Points, in no order, along strands that fork, close into loops and pass close to each other.
In the rows, 128 means zero.
Two points are linked if the straight distance between their rows is under 161. Some points are linked to none.
dupi: 88; 123; 88; 153; 82; 103; 120; 144; 158; 137; 133; 160; 145; 105; 115; 153; 117; 106; 120; 118; 111; 160; 142; 173; 94; 112; 117; 158; 118; 78; 131; 130; 125; 80; 71; 109; 124; 122; 55; 132; 123; 139; 137; 145; 114; 122; 171; 135
vobe: 116; 142; 121; 101; 145; 87; 157; 142; 95; 105; 140; 97; 99; 149; 159; 135; 157; 143; 132; 115; 154; 172; 86; 127; 109; 98; 127; 132; 79; 157; 155; 121; 122; 106; 114; 132; 121; 145; 123; 141; 127; 134; 134; 152; 138; 159; 111; 118
zunim: 145; 133; 91; 182; 86; 129; 123; 103; 151; 88; 108; 116; 118; 163; 161; 123; 166; 131; 159; 86; 138; 151; 97; 107; 64; 130; 134; 94; 123; 171; 102; 109; 87; 104; 79; 106; 140; 147; 97; 117; 101; 153; 119; 148; 145; 142; 93; 121
kovem: 106; 143; 126; 95; 132; 131; 190; 172; 102; 124; 130; 110; 164; 99; 121; 139; 125; 137; 94; 139; 140; 181; 92; 124; 95; 91; 84; 129; 113; 127; 123; 154; 162; 108; 122; 93; 106; 107; 160; 185; 130; 150; 144; 172; 114; 109; 102; 157
maf: 125; 102; 106; 147; 148; 121; 161; 149; 150; 105; 121; 93; 118; 86; 95; 149; 120; 101; 111; 140; 129; 137; 74; 117; 153; 130; 161; 67; 73; 125; 153; 103; 154; 123; 161; 135; 128; 117; 90; 138; 118; 148; 175; 110; 125; 157; 107; 104
til: 140; 127; 113; 189; 130; 110; 177; 117; 87; 93; 125; 134; 169; 126; 150; 130; 129; 107; 134; 81; 152; 150; 95; 112; 129; 137; 95; 137; 132; 80; 115; 129; 102; 143; 162; 108; 139; 114; 115; 170; 136; 85; 96; 111; 140; 155; 116; 139
Tep: 136; 137; 141; 128; 123; 139; 137; 164; 132; 130; 147; 141; 140; 72; 101; 152; 130; 99; 107; 121; 136; 166; 119; 103; 100; 101; 155; 175; 50; 121; 135; 111; 182; 130; 152; 133; 109; 119; 204; 119; 166; 170; 179; 131; 114; 104; 118; 159
Nize: 110; 151; 97; 117; 93; 135; 122; 145; 166; 150; 120; 146; 126; 102; 100; 136; 136; 136; 117; 133; 110; 147; 174; 153; 78; 101; 106; 170; 98; 67; 109; 147; 130; 94; 96; 109; 116; 132; 115; 97; 139; 162; 161; 175; 119; 85; 161; 150
Lum: 126; 116; 157; 113; 139; 122; 86; 130; 149; 141; 164; 123; 105; 124; 116; 156; 119; 103; 147; 140; 136; 123; 143; 117; 126; 128; 201; 161; 126; 161; 161; 127; 158; 111; 97; 150; 127; 155; 135; 103; 158; 121; 122; 79; 127; 123; 161; 92
tumap: 136; 144; 162; 106; 189; 160; 130; 129; 143; 139; 95; 89; 114; 173; 138; 95; 104; 120; 104; 183; 94; 96; 135; 131; 80; 131; 101; 122; 129; 165; 115; 107; 94; 119; 137; 112; 71; 106; 152; 101; 136; 151; 170; 151; 133; 118; 127; 117
nakes: 91; 137; 150; 90; 145; 110; 93; 105; 74; 131; 104; 127; 127; 137; 152; 122; 121; 164; 124; 139; 144; 105; 110; 161; 160; 147; 96; 134; 146; 104; 162; 140; 110; 138; 146; 165; 127; 159; 141; 138; 103; 89; 105; 103; 120; 156; 135; 127
zolap: 168; 142; 155; 89; 151; 138; 129; 137; 160; 138; 152; 101; 81; 124; 155; 98; 168; 133; 147; 143; 149; 156; 116; 76; 107; 120; 162; 162; 81; 181; 149; 141; 148; 105; 108; 143; 131; 189; 184; 118; 161; 125; 137; 120; 138; 118; 89; 113
Sab: 125; 155; 140; 132; 127; 130; 128; 122; 110; 148; 134; 152; 133; 156; 147; 112; 102; 122; 144; 101; 129; 113; 169; 146; 124; 136; 93; 176; 161; 91; 119; 159; 99; 133; 118; 132; 130; 109; 98; 141; 150; 116; 94; 123; 131; 130; 168; 135
velog: 115; 146; 142; 143; 157; 106; 155; 106; 106; 134; 123; 97; 138; 156; 132; 125; 78; 94; 101; 141; 113; 137; 118; 115; 133; 137; 118; 115; 132; 89; 144; 135; 145; 125; 149; 128; 74; 111; 152; 134; 139; 98; 115; 83; 132; 122; 143; 113
Rutik: 140; 152; 141; 64; 162; 153; 109; 158; 144; 173; 129; 146; 122; 121; 96; 131; 126; 144; 155; 155; 118; 86; 155; 165; 102; 137; 129; 147; 113; 180; 133; 167; 125; 130; 136; 149; 99; 93; 102; 124; 140; 157; 180; 131; 102; 142; 155; 118
buz: 103; 121; 155; 119; 129; 95; 90; 90; 131; 118; 87; 116; 95; 200; 179; 99; 117; 154; 95; 150; 96; 122; 127; 159; 146; 151; 115; 136; 210; 96; 152; 103; 99; 112; 114; 129; 113; 169; 131; 119; 95; 89; 107; 113; 140; 112; 152; 80
loled: 105; 141; 73; 120; 156; 151; 127; 156; 95; 126; 116; 117; 177; 134; 123; 170; 115; 133; 113; 144; 114; 150; 112; 123; 85; 111; 87; 110; 104; 125; 110; 163; 159; 130; 124; 101; 116; 102; 125; 153; 109; 165; 163; 187; 131; 145; 123; 177
lik: 110; 146; 92; 102; 156; 149; 121; 149; 109; 172; 134; 141; 184; 119; 100; 165; 84; 130; 113; 132; 107; 149; 141; 124; 93; 121; 103; 150; 107; 105; 125; 191; 164; 113; 126; 129; 127; 103; 122; 140; 136; 143; 171; 146; 122; 124; 142; 165
Bor: 146; 124; 118; 192; 93; 101; 179; 131; 113; 97; 166; 142; 146; 94; 119; 147; 161; 111; 161; 44; 157; 143; 112; 111; 158; 128; 130; 110; 131; 97; 123; 129; 119; 147; 133; 134; 150; 93; 77; 171; 148; 132; 98; 119; 124; 143; 120; 139
geluz: 139; 108; 147; 79; 112; 100; 97; 132; 131; 131; 120; 141; 71; 108; 134; 120; 138; 162; 153; 166; 161; 104; 93; 182; 186; 141; 149; 135; 151; 165; 155; 111; 133; 161; 139; 175; 171; 160; 130; 169; 106; 93; 99; 84; 88; 136; 122; 87
Muno: 120; 113; 103; 115; 131; 147; 107; 95; 144; 155; 121; 132; 125; 151; 151; 131; 114; 186; 134; 126; 88; 93; 161; 144; 173; 118; 97; 91; 205; 129; 111; 129; 110; 155; 119; 138; 161; 115; 76; 130; 90; 103; 101; 161; 149; 142; 136; 115
duked: 114; 92; 136; 150; 125; 93; 106; 118; 161; 101; 90; 130; 130; 143; 161; 127; 123; 105; 109; 169; 108; 143; 128; 134; 103; 137; 144; 178; 153; 102; 118; 86; 154; 118; 143; 129; 139; 142; 125; 127; 106; 86; 123; 92; 120; 126; 163; 109
mili: 99; 96; 95; 158; 106; 137; 73; 106; 151; 149; 148; 173; 161; 86; 99; 170; 80; 134; 136; 107; 127; 124; 153; 126; 178; 144; 138; 162; 151; 73; 117; 167; 164; 147; 102; 164; 185; 134; 86; 130; 131; 102; 106; 84; 141; 149; 170; 132
vib: 133; 121; 127; 111; 153; 109; 180; 122; 97; 109; 145; 93; 92; 150; 155; 140; 153; 148; 136; 106; 151; 162; 90; 96; 147; 109; 121; 83; 86; 156; 129; 107; 137; 134; 162; 129; 164; 130; 121; 145; 123; 120; 120; 157; 149; 161; 89; 146
doru: 141; 139; 143; 131; 133; 120; 144; 133; 144; 111; 97; 86; 74; 141; 129; 108; 139; 119; 112; 171; 112; 126; 112; 147; 73; 122; 124; 107; 93; 140; 143; 110; 99; 106; 119; 111; 84; 145; 139; 108; 118; 132; 180; 144; 123; 116; 108; 101
Dab: 152; 156; 127; 153; 112; 132; 124; 86; 95; 81; 112; 99; 96; 185; 159; 115; 153; 145; 150; 96; 150; 124; 99; 121; 109; 142; 137; 81; 111; 180; 115; 110; 102; 132; 104; 107; 121; 156; 132; 113; 83; 156; 127; 154; 151; 140; 90; 122
ruzag: 129; 121; 106; 174; 138; 162; 119; 114; 99; 112; 133; 146; 172; 136; 120; 144; 97; 137; 125; 95; 135; 121; 117; 82; 137; 139; 138; 103; 111; 105; 116; 129; 142; 151; 136; 111; 137; 116; 165; 111; 110; 163; 116; 142; 149; 135; 105; 175
fegip: 123; 142; 140; 131; 122; 159; 154; 153; 139; 176; 164; 135; 162; 77; 92; 141; 99; 78; 88; 133; 121; 179; 150; 81; 108; 100; 142; 185; 107; 94; 116; 134; 170; 106; 157; 138; 130; 130; 179; 134; 182; 135; 144; 122; 112; 82; 140; 152
vov: 166; 112; 108; 153; 105; 153; 147; 137; 176; 140; 143; 131; 136; 105; 120; 132; 140; 100; 151; 116; 125; 165; 145; 84; 91; 111; 139; 132; 150; 191; 86; 107; 164; 143; 111; 106; 146; 109; 117; 152; 148; 146; 132; 148; 140; 122; 110; 155
Tuzan: 111; 147; 123; 63; 119; 138; 116; 159; 174; 167; 133; 104; 120; 116; 105; 125; 118; 133; 108; 171; 113; 139; 140; 127; 102; 98; 114; 104; 136; 140; 165; 155; 150; 86; 57; 109; 106; 160; 143; 93; 133; 118; 143; 108; 148; 99; 118; 91
miviv: 150; 165; 165; 144; 99; 139; 99; 104; 120; 120; 120; 150; 154; 145; 109; 84; 140; 96; 124; 109; 142; 87; 154; 160; 120; 146; 107; 145; 173; 118; 121; 137; 106; 134; 84; 88; 85; 117; 177; 108; 120; 147; 105; 126; 107; 75; 128; 131
Lus: 148; 104; 148; 149; 154; 128; 133; 97; 130; 118; 113; 94; 103; 163; 134; 84; 124; 136; 102; 113; 103; 111; 150; 88; 166; 137; 133; 88; 115; 94; 126; 83; 86; 125; 186; 132; 118; 175; 166; 88; 125; 102; 128; 118; 155; 113; 99; 126
Tup: 128; 104; 93; 191; 96; 76; 145; 134; 147; 68; 96; 131; 104; 151; 162; 139; 176; 128; 147; 110; 144; 179; 84; 132; 52; 115; 129; 130; 81; 159; 116; 75; 120; 101; 90; 105; 124; 147; 93; 137; 116; 140; 132; 156; 131; 150; 104; 116
Larup: 127; 148; 127; 98; 124; 97; 172; 170; 88; 125; 132; 135; 151; 124; 168; 132; 139; 139; 117; 132; 127; 192; 106; 136; 93; 89; 66; 188; 104; 117; 118; 140; 158; 113; 146; 113; 136; 118; 143; 192; 147; 126; 111; 188; 124; 132; 130; 165
Zisup: 113; 115; 112; 147; 97; 148; 101; 96; 109; 125; 125; 178; 158; 109; 107; 143; 123; 154; 139; 81; 118; 84; 152; 143; 177; 126; 148; 103; 166; 55; 114; 142; 115; 137; 90; 137; 156; 88; 109; 114; 106; 154; 103; 178; 139; 128; 151; 146
bele: 123; 151; 121; 151; 142; 120; 161; 132; 113; 143; 130; 109; 131; 154; 162; 113; 78; 114; 105; 121; 124; 162; 124; 114; 129; 141; 81; 132; 149; 90; 159; 175; 120; 121; 126; 115; 70; 146; 111; 169; 155; 67; 95; 78; 144; 144; 115; 98
fase: 175; 127; 153; 138; 152; 160; 160; 123; 134; 133; 157; 88; 88; 133; 120; 101; 129; 116; 139; 142; 135; 116; 113; 92; 150; 143; 151; 97; 125; 190; 120; 118; 132; 149; 157; 131; 121; 121; 167; 142; 154; 110; 128; 94; 125; 133; 90; 114
vekes: 98; 105; 111; 145; 118; 114; 118; 133; 133; 132; 134; 158; 148; 82; 97; 165; 107; 114; 115; 121; 120; 106; 129; 146; 167; 126; 175; 126; 143; 89; 139; 134; 162; 129; 124; 155; 144; 109; 94; 119; 130; 109; 115; 78; 116; 130; 168; 122
goler: 133; 159; 154; 68; 168; 159; 100; 145; 160; 183; 123; 124; 129; 159; 123; 122; 90; 122; 118; 179; 103; 89; 163; 128; 88; 136; 104; 155; 126; 170; 110; 146; 126; 114; 121; 146; 103; 117; 143; 90; 154; 146; 166; 144; 117; 123; 159; 126
mufep: 155; 126; 137; 98; 149; 128; 172; 116; 117; 149; 144; 91; 93; 146; 127; 106; 144; 152; 139; 122; 143; 102; 120; 107; 182; 134; 122; 91; 117; 162; 137; 118; 109; 151; 189; 165; 151; 131; 125; 145; 128; 83; 110; 127; 142; 155; 85; 123
Mogim: 96; 107; 79; 168; 71; 90; 125; 165; 137; 90; 115; 181; 134; 80; 113; 174; 162; 125; 131; 118; 160; 152; 95; 165; 108; 106; 123; 149; 76; 84; 141; 132; 146; 111; 98; 120; 137; 127; 64; 142; 133; 150; 140; 138; 105; 142; 153; 147
nukup: 154; 106; 99; 177; 110; 156; 89; 95; 171; 121; 91; 157; 146; 95; 119; 82; 127; 128; 146; 134; 124; 99; 152; 141; 137; 181; 78; 127; 165; 97; 102; 122; 85; 133; 140; 113; 118; 164; 150; 111; 114; 110; 108; 94; 120; 123; 98; 136
Mufo: 150; 137; 134; 142; 103; 141; 79; 100; 148; 113; 97; 173; 145; 105; 119; 85; 154; 119; 137; 141; 149; 98; 154; 169; 118; 177; 90; 178; 162; 115; 111; 144; 93; 119; 108; 108; 113; 164; 175; 116; 117; 125; 113; 93; 94; 104; 118; 129
puvuv: 131; 142; 137; 109; 111; 113; 138; 164; 136; 110; 96; 106; 117; 97; 109; 117; 177; 136; 138; 164; 143; 112; 99; 165; 81; 126; 131; 126; 88; 157; 134; 117; 123; 108; 95; 109; 105; 116; 110; 138; 125; 172; 183; 162; 93; 130; 111; 120
diza: 136; 101; 147; 111; 121; 141; 97; 116; 128; 130; 119; 153; 136; 91; 102; 119; 117; 146; 141; 145; 129; 72; 148; 148; 191; 156; 156; 128; 203; 133; 116; 106; 138; 164; 173; 143; 169; 115; 166; 132; 118; 117; 108; 89; 87; 113; 145; 136
Farag: 131; 148; 141; 153; 144; 144; 120; 97; 109; 133; 130; 154; 150; 152; 176; 93; 98; 110; 129; 120; 124; 133; 165; 119; 119; 161; 62; 160; 155; 89; 125; 170; 77; 130; 147; 126; 91; 153; 148; 142; 159; 84; 83; 86; 133; 134; 130; 135
dutuf: 111; 142; 124; 114; 97; 145; 127; 125; 97; 138; 134; 159; 161; 92; 82; 143; 130; 155; 147; 104; 149; 97; 132; 166; 186; 127; 121; 92; 183; 107; 111; 170; 110; 164; 103; 111; 150; 92; 125; 148; 111; 150; 115; 133; 110; 107; 118; 135
kelas: 126; 112; 168; 127; 108; 128; 107; 145; 131; 136; 172; 150; 113; 119; 100; 149; 124; 98; 132; 96; 148; 109; 137; 117; 157; 109; 234; 151; 117; 157; 141; 107; 173; 129; 101; 158; 134; 116; 153; 101; 142; 163; 122; 97; 127; 108; 179; 107
zum: 104; 101; 109; 151; 108; 91; 164; 150; 159; 102; 102; 99; 117; 110; 97; 176; 136; 109; 114; 144; 119; 129; 76; 156; 120; 116; 155; 60; 125; 112; 137; 87; 133; 124; 112; 89; 123; 102; 55; 144; 112; 144; 167; 132; 110; 143; 137; 83
sep: 129; 145; 167; 144; 127; 102; 146; 105; 110; 112; 154; 107; 94; 202; 158; 118; 132; 113; 136; 94; 129; 145; 149; 101; 107; 120; 155; 130; 135; 144; 135; 102; 122; 121; 92; 134; 102; 133; 140; 99; 146; 121; 118; 123; 169; 121; 150; 102
Bir: 160; 144; 145; 95; 123; 132; 102; 129; 150; 132; 184; 123; 80; 134; 156; 112; 166; 141; 162; 115; 151; 123; 139; 104; 126; 119; 196; 163; 104; 203; 156; 130; 139; 116; 93; 153; 145; 177; 138; 117; 143; 133; 108; 110; 140; 118; 132; 103
kimap: 129; 146; 116; 109; 114; 144; 103; 132; 142; 150; 131; 148; 142; 156; 147; 137; 126; 145; 127; 105; 82; 130; 183; 130; 102; 89; 122; 152; 129; 121; 109; 128; 118; 107; 85; 103; 149; 108; 97; 104; 129; 157; 142; 192; 146; 93; 160; 157
duz: 136; 129; 143; 88; 135; 137; 108; 107; 128; 168; 150; 121; 106; 156; 147; 105; 149; 172; 129; 132; 85; 104; 183; 126; 172; 116; 92; 119; 191; 134; 134; 131; 92; 139; 117; 128; 150; 147; 97; 116; 113; 97; 102; 149; 154; 98; 134; 109
Paf: 143; 136; 120; 73; 161; 156; 121; 136; 135; 183; 174; 120; 111; 149; 133; 125; 112; 152; 127; 133; 91; 124; 186; 95; 157; 100; 114; 126; 141; 142; 139; 168; 119; 131; 125; 144; 137; 135; 117; 112; 154; 88; 108; 135; 165; 126; 142; 128
sopu: 148; 108; 115; 131; 133; 130; 127; 133; 130; 101; 131; 112; 73; 124; 138; 102; 158; 152; 104; 131; 139; 145; 111; 82; 143; 112; 140; 109; 71; 121; 150; 92; 113; 99; 159; 128; 137; 202; 145; 90; 126; 95; 127; 129; 145; 114; 95; 113
zafub: 144; 119; 109; 142; 119; 152; 159; 143; 166; 154; 144; 128; 131; 81; 61; 161; 134; 110; 118; 113; 118; 115; 153; 121; 136; 126; 154; 83; 114; 135; 113; 117; 134; 129; 143; 122; 116; 68; 102; 120; 147; 175; 178; 143; 135; 115; 135; 142
Sodam: 112; 166; 138; 134; 128; 120; 108; 116; 121; 150; 141; 168; 113; 197; 179; 123; 104; 125; 131; 78; 89; 125; 203; 128; 104; 119; 121; 186; 123; 95; 114; 142; 116; 97; 92; 148; 115; 103; 76; 108; 152; 132; 110; 172; 147; 121; 188; 146
Lep: 128; 166; 205; 115; 116; 124; 135; 121; 74; 99; 102; 115; 157; 168; 136; 104; 114; 108; 134; 127; 150; 109; 131; 169; 124; 142; 112; 130; 180; 142; 112; 128; 104; 153; 121; 106; 103; 82; 199; 130; 115; 146; 98; 142; 112; 103; 144; 140
puv: 120; 135; 150; 91; 118; 130; 106; 154; 127; 117; 131; 144; 128; 109; 122; 138; 150; 135; 162; 146; 159; 92; 99; 163; 106; 136; 155; 139; 91; 166; 135; 149; 139; 133; 125; 150; 124; 110; 134; 134; 119; 176; 152; 131; 100; 147; 136; 135
vipa: 146; 116; 149; 131; 148; 115; 125; 127; 111; 124; 115; 134; 167; 102; 128; 119; 120; 118; 131; 153; 147; 99; 122; 146; 138; 157; 111; 152; 155; 134; 114; 118; 144; 162; 186; 136; 148; 92; 157; 158; 127; 113; 117; 106; 97; 135; 133; 144
Zer: 120; 91; 127; 72; 134; 136; 111; 133; 141; 141; 126; 136; 100; 84; 95; 137; 129; 152; 135; 160; 140; 78; 117; 138; 215; 130; 166; 129; 158; 159; 135; 98; 167; 173; 163; 174; 184; 124; 138; 131; 120; 103; 103; 105; 103; 120; 135; 102
femaz: 106; 98; 102; 138; 149; 92; 98; 132; 154; 115; 81; 119; 119; 153; 160; 133; 119; 138; 112; 166; 111; 122; 123; 144; 99; 137; 122; 154; 94; 104; 128; 102; 131; 104; 158; 139; 133; 126; 84; 108; 107; 113; 167; 135; 123; 152; 147; 109
tis: 132; 138; 111; 206; 122; 111; 173; 132; 96; 72; 117; 128; 151; 153; 157; 127; 130; 100; 132; 87; 164; 180; 76; 103; 77; 139; 101; 124; 94; 101; 129; 138; 113; 136; 119; 94; 101; 136; 154; 171; 143; 121; 103; 102; 136; 144; 94; 133
gezu: 120; 106; 119; 110; 127; 119; 102; 152; 116; 110; 114; 151; 155; 74; 118; 142; 129; 110; 124; 138; 164; 138; 95; 130; 108; 136; 147; 174; 58; 122; 129; 131; 164; 121; 147; 147; 130; 134; 156; 136; 123; 163; 162; 119; 102; 147; 96; 143
makud: 114; 105; 148; 154; 96; 114; 122; 117; 128; 116; 167; 142; 105; 141; 91; 157; 129; 102; 126; 66; 134; 109; 139; 115; 171; 132; 231; 74; 131; 121; 156; 103; 141; 117; 79; 124; 140; 127; 115; 90; 127; 149; 108; 119; 136; 104; 155; 111
Mono: 107; 132; 143; 86; 171; 100; 101; 103; 88; 121; 87; 96; 112; 180; 172; 119; 122; 179; 140; 173; 136; 115; 89; 172; 135; 164; 98; 121; 161; 174; 141; 129; 107; 147; 160; 156; 128; 151; 149; 129; 84; 104; 114; 139; 139; 172; 125; 112
Vanu: 108; 112; 154; 117; 141; 104; 111; 104; 149; 131; 93; 127; 128; 160; 183; 103; 108; 117; 92; 181; 79; 134; 157; 148; 110; 140; 91; 168; 195; 104; 111; 89; 122; 114; 144; 117; 104; 135; 135; 113; 107; 94; 121; 134; 120; 104; 169; 111
vimo: 93; 128; 125; 53; 133; 117; 117; 134; 128; 160; 133; 98; 100; 131; 149; 131; 124; 164; 110; 164; 131; 157; 112; 133; 137; 100; 99; 109; 143; 129; 168; 155; 142; 104; 84; 119; 131; 182; 126; 134; 112; 70; 108; 126; 146; 123; 110; 101
Vufi: 141; 121; 175; 170; 141; 119; 160; 99; 130; 117; 113; 85; 107; 165; 128; 93; 108; 91; 88; 146; 115; 132; 124; 113; 143; 138; 139; 79; 144; 100; 136; 90; 106; 121; 148; 110; 93; 145; 177; 97; 126; 99; 119; 89; 135; 94; 114; 92
fepo: 139; 149; 181; 138; 144; 122; 160; 117; 83; 117; 123; 132; 168; 140; 127; 108; 141; 137; 151; 135; 140; 105; 142; 156; 141; 139; 118; 136; 160; 163; 82; 131; 120; 179; 175; 120; 134; 71; 151; 160; 128; 155; 108; 159; 108; 130; 135; 151
zifa: 149; 129; 105; 156; 101; 164; 157; 138; 186; 162; 177; 141; 144; 60; 96; 145; 147; 109; 157; 113; 127; 146; 168; 109; 120; 127; 143; 133; 128; 158; 103; 163; 146; 138; 125; 127; 131; 107; 102; 155; 171; 151; 142; 125; 125; 118; 111; 142
mida: 155; 134; 128; 161; 91; 135; 163; 144; 146; 119; 162; 151; 118; 63; 85; 128; 167; 102; 145; 80; 155; 139; 120; 131; 146; 145; 152; 131; 101; 132; 131; 134; 121; 147; 142; 137; 128; 120; 108; 152; 177; 135; 119; 87; 106; 119; 120; 137
Lin: 156; 105; 141; 128; 119; 140; 138; 125; 143; 111; 156; 120; 128; 158; 164; 140; 140; 125; 141; 119; 128; 146; 140; 96; 107; 95; 178; 150; 138; 193; 90; 70; 162; 143; 122; 122; 165; 108; 144; 136; 127; 153; 114; 177; 134; 105; 124; 162
beza: 144; 101; 85; 138; 118; 159; 130; 144; 168; 111; 123; 121; 122; 100; 83; 135; 131; 110; 118; 117; 127; 104; 103; 119; 156; 145; 180; 54; 110; 146; 121; 93; 133; 154; 156; 135; 142; 103; 88; 111; 113; 181; 165; 135; 129; 161; 104; 127
tivar: 120; 116; 139; 116; 131; 104; 97; 91; 137; 119; 78; 108; 90; 181; 186; 99; 153; 180; 132; 169; 118; 127; 112; 147; 157; 143; 103; 114; 193; 163; 125; 107; 97; 129; 139; 116; 140; 194; 139; 115; 74; 96; 111; 118; 140; 139; 110; 103
bepo: 104; 107; 73; 121; 116; 144; 105; 129; 156; 132; 104; 134; 144; 70; 68; 138; 107; 132; 104; 155; 117; 131; 114; 124; 148; 155; 112; 81; 108; 78; 155; 145; 113; 104; 116; 127; 125; 180; 115; 90; 112; 116; 175; 78; 113; 127; 104; 119
Luk: 147; 156; 157; 119; 179; 135; 176; 130; 61; 101; 113; 116; 142; 162; 132; 103; 151; 148; 140; 131; 150; 102; 114; 144; 122; 147; 106; 106; 103; 152; 103; 130; 89; 166; 213; 137; 136; 80; 149; 122; 107; 164; 136; 180; 125; 146; 111; 179
peti: 108; 115; 78; 180; 100; 134; 95; 103; 107; 103; 116; 167; 174; 140; 121; 158; 114; 113; 139; 63; 125; 108; 136; 107; 146; 130; 140; 116; 129; 80; 121; 130; 120; 132; 110; 119; 146; 100; 105; 98; 112; 168; 119; 148; 149; 147; 132; 157
nus: 137; 83; 82; 180; 91; 98; 146; 143; 140; 66; 122; 149; 122; 101; 142; 164; 167; 118; 130; 100; 145; 178; 84; 144; 117; 105; 126; 127; 89; 106; 135; 87; 135; 106; 113; 103; 158; 152; 82; 141; 128; 126; 126; 131; 129; 145; 110; 120
fabam: 135; 128; 122; 160; 182; 168; 115; 128; 102; 126; 112; 109; 176; 162; 123; 116; 101; 123; 114; 152; 113; 106; 119; 94; 121; 142; 119; 104; 131; 147; 99; 123; 129; 165; 168; 110; 117; 110; 167; 116; 92; 149; 137; 146; 156; 135; 95; 158
Mibem: 102; 130; 150; 108; 116; 148; 93; 146; 157; 164; 143; 124; 141; 114; 116; 156; 95; 105; 120; 160; 110; 138; 143; 129; 103; 117; 162; 150; 160; 123; 152; 156; 171; 102; 62; 134; 102; 112; 131; 131; 138; 125; 137; 101; 133; 128; 155; 92
ziri: 187; 155; 139; 100; 135; 174; 124; 136; 145; 150; 143; 107; 103; 120; 120; 87; 171; 129; 158; 146; 138; 131; 115; 88; 133; 117; 117; 117; 109; 198; 124; 143; 125; 125; 137; 119; 134; 160; 174; 123; 172; 125; 142; 128; 127; 105; 68; 134
Sabi: 99; 120; 128; 129; 78; 129; 137; 150; 124; 143; 139; 144; 149; 72; 66; 158; 118; 107; 128; 126; 130; 91; 122; 175; 155; 127; 173; 97; 172; 98; 123; 121; 152; 141; 101; 122; 145; 78; 127; 134; 108; 155; 121; 101; 99; 106; 159; 124
dabo: 102; 115; 116; 116; 156; 70; 135; 132; 99; 105; 119; 133; 113; 140; 157; 145; 134; 135; 131; 132; 140; 151; 118; 134; 125; 119; 95; 157; 79; 106; 158; 132; 135; 102; 147; 148; 133; 138; 71; 136; 134; 93; 141; 128; 126; 194; 146; 118
bigut: 113; 158; 135; 128; 197; 141; 123; 117; 74; 114; 111; 118; 165; 193; 154; 118; 95; 150; 137; 132; 119; 117; 117; 120; 110; 153; 91; 100; 105; 146; 106; 145; 98; 173; 172; 129; 104; 105; 150; 123; 98; 151; 135; 171; 154; 172; 125; 165
Sib: 115; 141; 84; 134; 119; 165; 149; 132; 128; 175; 163; 152; 175; 63; 77; 137; 89; 99; 89; 133; 102; 174; 160; 96; 110; 104; 87; 178; 116; 52; 121; 199; 150; 104; 146; 141; 116; 123; 125; 144; 157; 125; 157; 131; 128; 106; 140; 178
Nen: 139; 152; 155; 93; 169; 146; 149; 118; 83; 183; 167; 100; 122; 165; 137; 122; 96; 143; 128; 107; 105; 106; 160; 96; 178; 112; 122; 100; 122; 142; 144; 154; 106; 151; 157; 151; 134; 116; 136; 107; 160; 98; 101; 121; 156; 135; 117; 144
temil: 130; 105; 122; 121; 114; 98; 133; 120; 146; 136; 143; 128; 71; 99; 141; 110; 178; 155; 141; 128; 138; 138; 127; 135; 177; 134; 156; 121; 149; 138; 162; 128; 107; 132; 139; 157; 164; 180; 96; 139; 124; 69; 84; 93; 120; 133; 143; 84

A piece is all that can be reached along the links. How many separate loops has the piece of each point below (a circle has one, a figure eight two, a Y none), and how many tips (points with one link)?
mida: loops 0, tips 3
fegip: loops 1, tips 1
velog: loops 0, tips 2
Zer: loops 0, tips 3
kelas: loops 0, tips 4

How many points has the smallest loop of links through each point below? Write - if it is on no loop.
bele: -
tumap: 6
diza: -
